Each row is a point on a tangle of strands that fork and nearly touch. The rows are in no order.
In the rows, zero is written as 128.
Points whose rows are less than 128 apart are linked; no others are. Some points are linked to none.
Noto: [ 64 141 119  99 116 124 172  87 128  82 125 158 155 164 117  59 111  95
 110 166 132 155]
vel: [142 159 121  94 171 143  85 156 148 138  56 141 134 128 105 216 163 164
  74 139 129  90]
Zefe: [125 112 123 122 146 161 129  79 135 139 219 101 142 130 172 140 129  79
 107 174 115  91]
Sufa: [122 176  89 158 152 115 178 140 150 181 139 150 117 107 124 114  92 132
  63 128 144 147]
limib: [113  94 164 107 122 150 111 101 120  73 161 126 182  83 118 153 193 114
 146 132 147 138]
Git: [165 170 160 139 176 146  85 129 123 145 109  98 105 119 143 124 132 115
 117 129  43 105]
Dugub: [184 139 131 167 142 153 104 116 119 124 100 130 162  71 114 120 152 129
 104 120  93 195]
pufi: [153 115 151 130 186 157 181 118 135 102 110 129 151 138  86  97 123 149
 106 155 138 155]
Renen: [162 132 122 126 113 134 124 123 140 145 102 140  68 122 123 136  68 101
  96 125 184 142]
Gusa: [ 55  95 109 139 110 148 120 108  86  68 195 133 191 115 114  88 155 140
 136 124  93 151]
surip: [107 108  95 173  76 149 102 113 137 135 173 117 147  86 143 114 127 120
 142 106 149 165]
kufa: [143  85 132 172 107 105 100 173 104  87 117  96  94 147 163 139 150 124
 140 146  78 178]
bep: [ 87 113 140 122  99 131 164 110 130 133 186 112 164 123 157 141 123 160
 164 115 204  81]
vufom: [ 87 157 116 150 148  99  79 116 137 132 123 135 154 131 164  87 163  97
 108  85 118 165]
muz: [129 151 143 153 170 117  99 166 141 160  98 153 120 117 125  88 157 135
  74 100 120 149]
rolom: [119 153 134 172 159  95 147 129 137 141  64  76 127 132 126 178 134 178
 122 139 115 110]
ketuk: [ 31 117  90 150  85 129 119  78 107  88 179  90 167 145  96  56 135 121
 106 109 110 123]
mibo: [169 178 105  71 199 126 128 152 146 138  52 122 147 144 103 154 162 122
  95 131 129 123]
Nebed: [ 85 130 108 156 160 132 107 132 121 119 166 115 174 151  83 130 125 108
 131 100  95 114]
Kepe: [152 118 111 173 175 172 136 108 109 162 178 116 133 140 149 142 127  92
 118 148  97 132]
dofuv: [165 180 162 122 111 109 103  90 141 130  83 158 140  71  67 134 141 154
 144 135 153 152]
sos: [154 157 116 127 184 127 155 148 146 162  87 117  90  92 148 135 127 150
  56 131 115 143]
fodub: [ 46  94 125 134  96 172 131 140  96 139 185 121 162 133 160 118 124 128
 151  95 136  91]
Legi: [137 137  92 118  92  89 147 127 129 141 156 112 148 155  91  60 134 103
 164 151 129 139]
gozes: [161 126 202  94 109 143 149 129  85 124  70 104 114 153 133 156 164 128
 128 140 175  97]
roban: [131 155 110 133 174  98  85 140 155 137 176 125 129 136  91 178 128 139
 112  84  99  88]
kisu: [ 99 154 143 105 113 123 179 134  86 126 145 144 151 150 126 135 169  94
  89 175 164 127]
maz: [164 106 133 130 100  90 136 152 146  92 164 115 133 127 143 101 152 138
 126 162  79 177]
Munul: [154 147 147  65 185 176 113 142 139 118  30 110  87 112  65 173 136 181
  80 129 148  99]
dosi: [141  96  99 124 139 131 110 143 166 121 105 147 137 125 187 119 175 120
 160 168 166 155]
vev: [160 137 101 115 154  96 127 168 138 131 181 108  99 142  70 155  89 120
 134 111  92  91]
Taguz: [158 165 142  90 128  99 160 100 149 102  87 116 106 148 158 111  98 180
 117 127 116 128]
kam: [ 92 120  91 130 127 126  76  82 147 112 160 152 155 167 148  86 161  92
 108 128 122 141]
Puf: [125 149 150  84 189 155  89 156 166 152  70 101 117 106 120 186 115 158
 164 130  71  81]
latom: [ 75 129 147 113 145 143 136 158 103 113  67 106 102 107 164 164  86 102
 128 144  98  81]
Nesar: [115 120 176  89 125 182 105 101 102 107 141 153 136  82 143 126 109 114
 199 121 132 112]
tul: [103 124  79 163 113 127 122 146 155 166 197 199 123 160 111 119 106 138
  86 134  96 114]
duzuz: [189 119 133 114 140 158  94 113 117 118  91  95  85 116 110 146 120  76
 124 121 136 129]
Pabas: [ 89 133 149 130 122 142 127 155 113 177  70 159 122  74 182 153 136 110
 156 150 151 148]
kuz: [161 175  97  91 176  89 151 140 126 124  87 108 135 154  84 130 120 133
 113  85 128 133]
vorur: [113  65 102 148 102 108 165 148 113 112 138 107 113 205 179  75 104 134
 162 139 141 121]
rebos: [ 88 113 140 171  64  96 173 100 139 158 170 168 124 176 117  69  95 165
  94 130  94 146]
zanat: [121 115 121 109 156 132 158 118 159 109 146  89 141 128 173 173 119 156
 163 101 174  68]
sumuv: [127 133 171 116 107 120 188 144 102 133 114 103 125 161 124 143 148 124
  94 161 200  98]
zipo: [144 101 148 138 113 136 105  96  84  94  80  94  88 133 155 178 116  72
 154 121 155 134]
danik: [182 125 175 103 100 129  68 153 129 103  96 109  96 114 128 179 149 156
 167 147 119  89]
vofo: [109 134 118 112 153 175 120 149 105 164 152 154 154 117  89  88 104 114
 156 103 121 120]
nalo: [126 133  96 107  88  67 166 146 120 113 164 178 152 136  97 134 117 158
 118  67 152 129]
reb: [122 137 174  76  91 107 116 142 138 105 144 163 137 143 151 141 123 151
 155 106 141  97]
Gimip: [176 142 127 127 115 144 112 129 109 145 175 181 163  64 115  96 156 141
 124  91  95 177]
makib: [104 106 135 122 106 106 107 107 107  65 159 126 176 100  86 117 161 116
 133 153 138 183]
tak: [ 72  63 111 131 118 166 133 116 119 105 229  91 143 137 178 134 119 112
 112 131 126  83]
mabo: [188 115 160 133 123 111 152 101 179 139 133 125 102 187  75 120  90 156
 118 140 144  95]
fot: [158 128 106 138 138  91 148  78 131 110 146 101 161 185 140  89 152 132
 104  90 150 174]
zamos: [179 157 113 115 144 101 155  85 174 143  98 103  93 141 177  71  93 135
  88 135 134 133]
Veg: [109 134 172 175  82  83 153 102 122 128 130 110 104 145 109  93  91 181
 122 126 128 132]
kinit: [130 117 146 184 114 132 126 103  97 131 120 123 120 108 111  93 122 119
  91 138 104 200]
rab: [170 129 177 182  96 138 136 101 115 122 128 119 109 105  93 116  99 149
 135 107 137 152]
Ketu: [160 136 105  80 114  82 131 128 171  78 141 124 123 108 152 109 131 143
 165 188 114 144]
govib: [173 185 154  85 139 132  65 130 148 142  80 133 143  57  70 157 141 130
 181 139 118 143]
vad: [113  88  88 161  87 141 161 123 154 142 217 178 125 199 104  66 107 132
  78 152  93 139]
zula: [ 88 132 123 109 151 161 130 164 122 165 127 202 157  81 139 113 109 121
 124  80 158 127]
lefis: [167 135 184  82  93 131 112 129 105 119  39 112  93 124  99 170 139 169
 143 148 144  81]
pepu: [112 152 159 171 120  80 168 137 140 134 119  74 126 128 173 172 150 156
 154 143 112 106]
buki: [103 121 110 107  86  95 119 161 129 106 166 197 117 166 139 133 123 140
 128  91 143 112]
fode: [163 105  83 171 171 141 143 145 175 126  97 113 145 125 172 175 152 147
 174 178 134 133]
reru: [ 94  78  61 172  90 175 107 119  99 162 135  82 129 167 149  58 131  86
 149 120 100 146]
sevun: [141  73  78 145 164 137 171 132 160 123 148 121 123 136 164 154 118 149
 150 117 139 125]
nem: [101 172 117 176 139 104 143 139 126 173  72 132 119  76 140 179 124 134
 149 131 140 147]
Puv: [182 141 141 108 166 150  70 136 143 149  72 106 107  54 102 172 135  72
 147 117 129 125]
gepo: [ 42 122  92 156 112  98 105 109 109 122 172 124 148 169  74  84  92 102
 135 115 108 116]
zovek: [ 65 125 120  91 119 139 111 189 105 183 102 173 134  51 170 131 135 111
 166  80 142 139]
sope: [107 156  87 126 106 128 134  82 112 131 131 192 134 164 117  87 115  70
 102 140 143 149]
dekas: [112 165 164 106 100 112  99 139 127 116  95 199 136 153 119 124 117 162
 185 141 134  98]
raget: [141 196 169 137 102 106 108 111 156 130  71 183 144 148  87 127 134 168
 149 117 149 137]
fozav: [144 105 100 112 136 147 164 145  92 131 131 131 107  96  95 153 104  92
 103 123 185 167]
tun: [ 88 113 123 158 119 124 127 109 105 109 107 136  93 144 164 159 113  92
 142 158 117 115]
godu: [212 121 165 180 130 132 133  93 130 141 132 134 107 152  70 149 119 156
 107 109 145 121]
kosad: [156 162 143 127  80  86 141 121 120 110  96  99 100 117 197 155 140 155
 141 123 115 122]
ras: [125 111 113  93 131 151 147 152 112 153 161 145 132 107 120 143 168  73
 103 141 165 143]
dag: [142 106 172 141  92 116 102 192 143 113  89 107  82 111 143 187 149 139
 148 159  87 133]
Miko: [147 112 140  85 180 161 129 150 131 121  76 132  98 144 144 160 103 144
 130 123  95  90]
ganal: [125  79  69 173  89 129 162 116 123 161 171 102 111 195 179  47  98 129
 152 132  93 130]
minep: [134 131 151 124 128  83 115 144 174 126 179 128 100 160  85 116  99 129
 128 160 142  97]
Gel: [162 141 162  91 177 167 123 158 105 108  90 115 113 140  69 178 102 143
 104 110 108  91]
zov: [118  91  83 167 145 179 124 132  96 164 144 120 139 157 181 106 135  88
 151  99 103 147]
govim: [107 126  72 177 130 109 161 130 116 169 189 138 118 111 119 122 121 147
  67 103 110 147]
gulim: [100  69 182  81 130 175 115 141 112 111 156 120 151  83 147 129 154 102
 174 100 176 122]
simo: [139 127 134  70 122 118 121 124 151 110 162 105 138  85 189 110 164 109
 172 177 154 134]

Follow the links from the first point to the second, and from the first to the third. Name the last point that the two ways share.
kam; makib; Gimip => rab
muz; Gimip; minep => rab
bep; dekas; Gel => duzuz
kufa; Miko; reb => duzuz
Nesar; pepu; vufom => Nebed
ketuk; Dugub; kosad => Nebed

A fork is a point with three links. Follow the links from the first point to the second and name the forks in between, in order.
kuz; fozav => Miko duzuz
vofo; rebos => Nebed rab
makib; zamos => Nebed
maz; dekas => duzuz
kam; Nesar => rab Nebed
kufa; Gel => duzuz Miko
minep; kam => rab

A fork is a point with three links, a tip a point with one. Leave the first point through the second and follow the links. Name the first fork or tip that comes.
danik; lefis => duzuz
fode; sevun => vorur
Noto; sope => rab
tul; govim => Noto

Name the points in between on the shortest way along the links from the first point to the second, in order.
dag; dekas => danik lefis gozes sumuv kisu ras fozav Renen duzuz Puv govib dofuv raget
muz; makib => sos Sufa govim tul vad rebos Veg rab godu mabo minep vev roban Nebed gepo ketuk Gusa
vel; kisu => Munul Gel Miko latom tun zipo duzuz Renen fozav ras
Kepe; dofuv => Zefe tak fodub bep zanat sevun fode dosi simo Ketu maz kufa dag danik lefis gozes sumuv kisu ras fozav Renen duzuz Puv govib
mabo; nem => minep vev roban Nebed vofo zula zovek Pabas
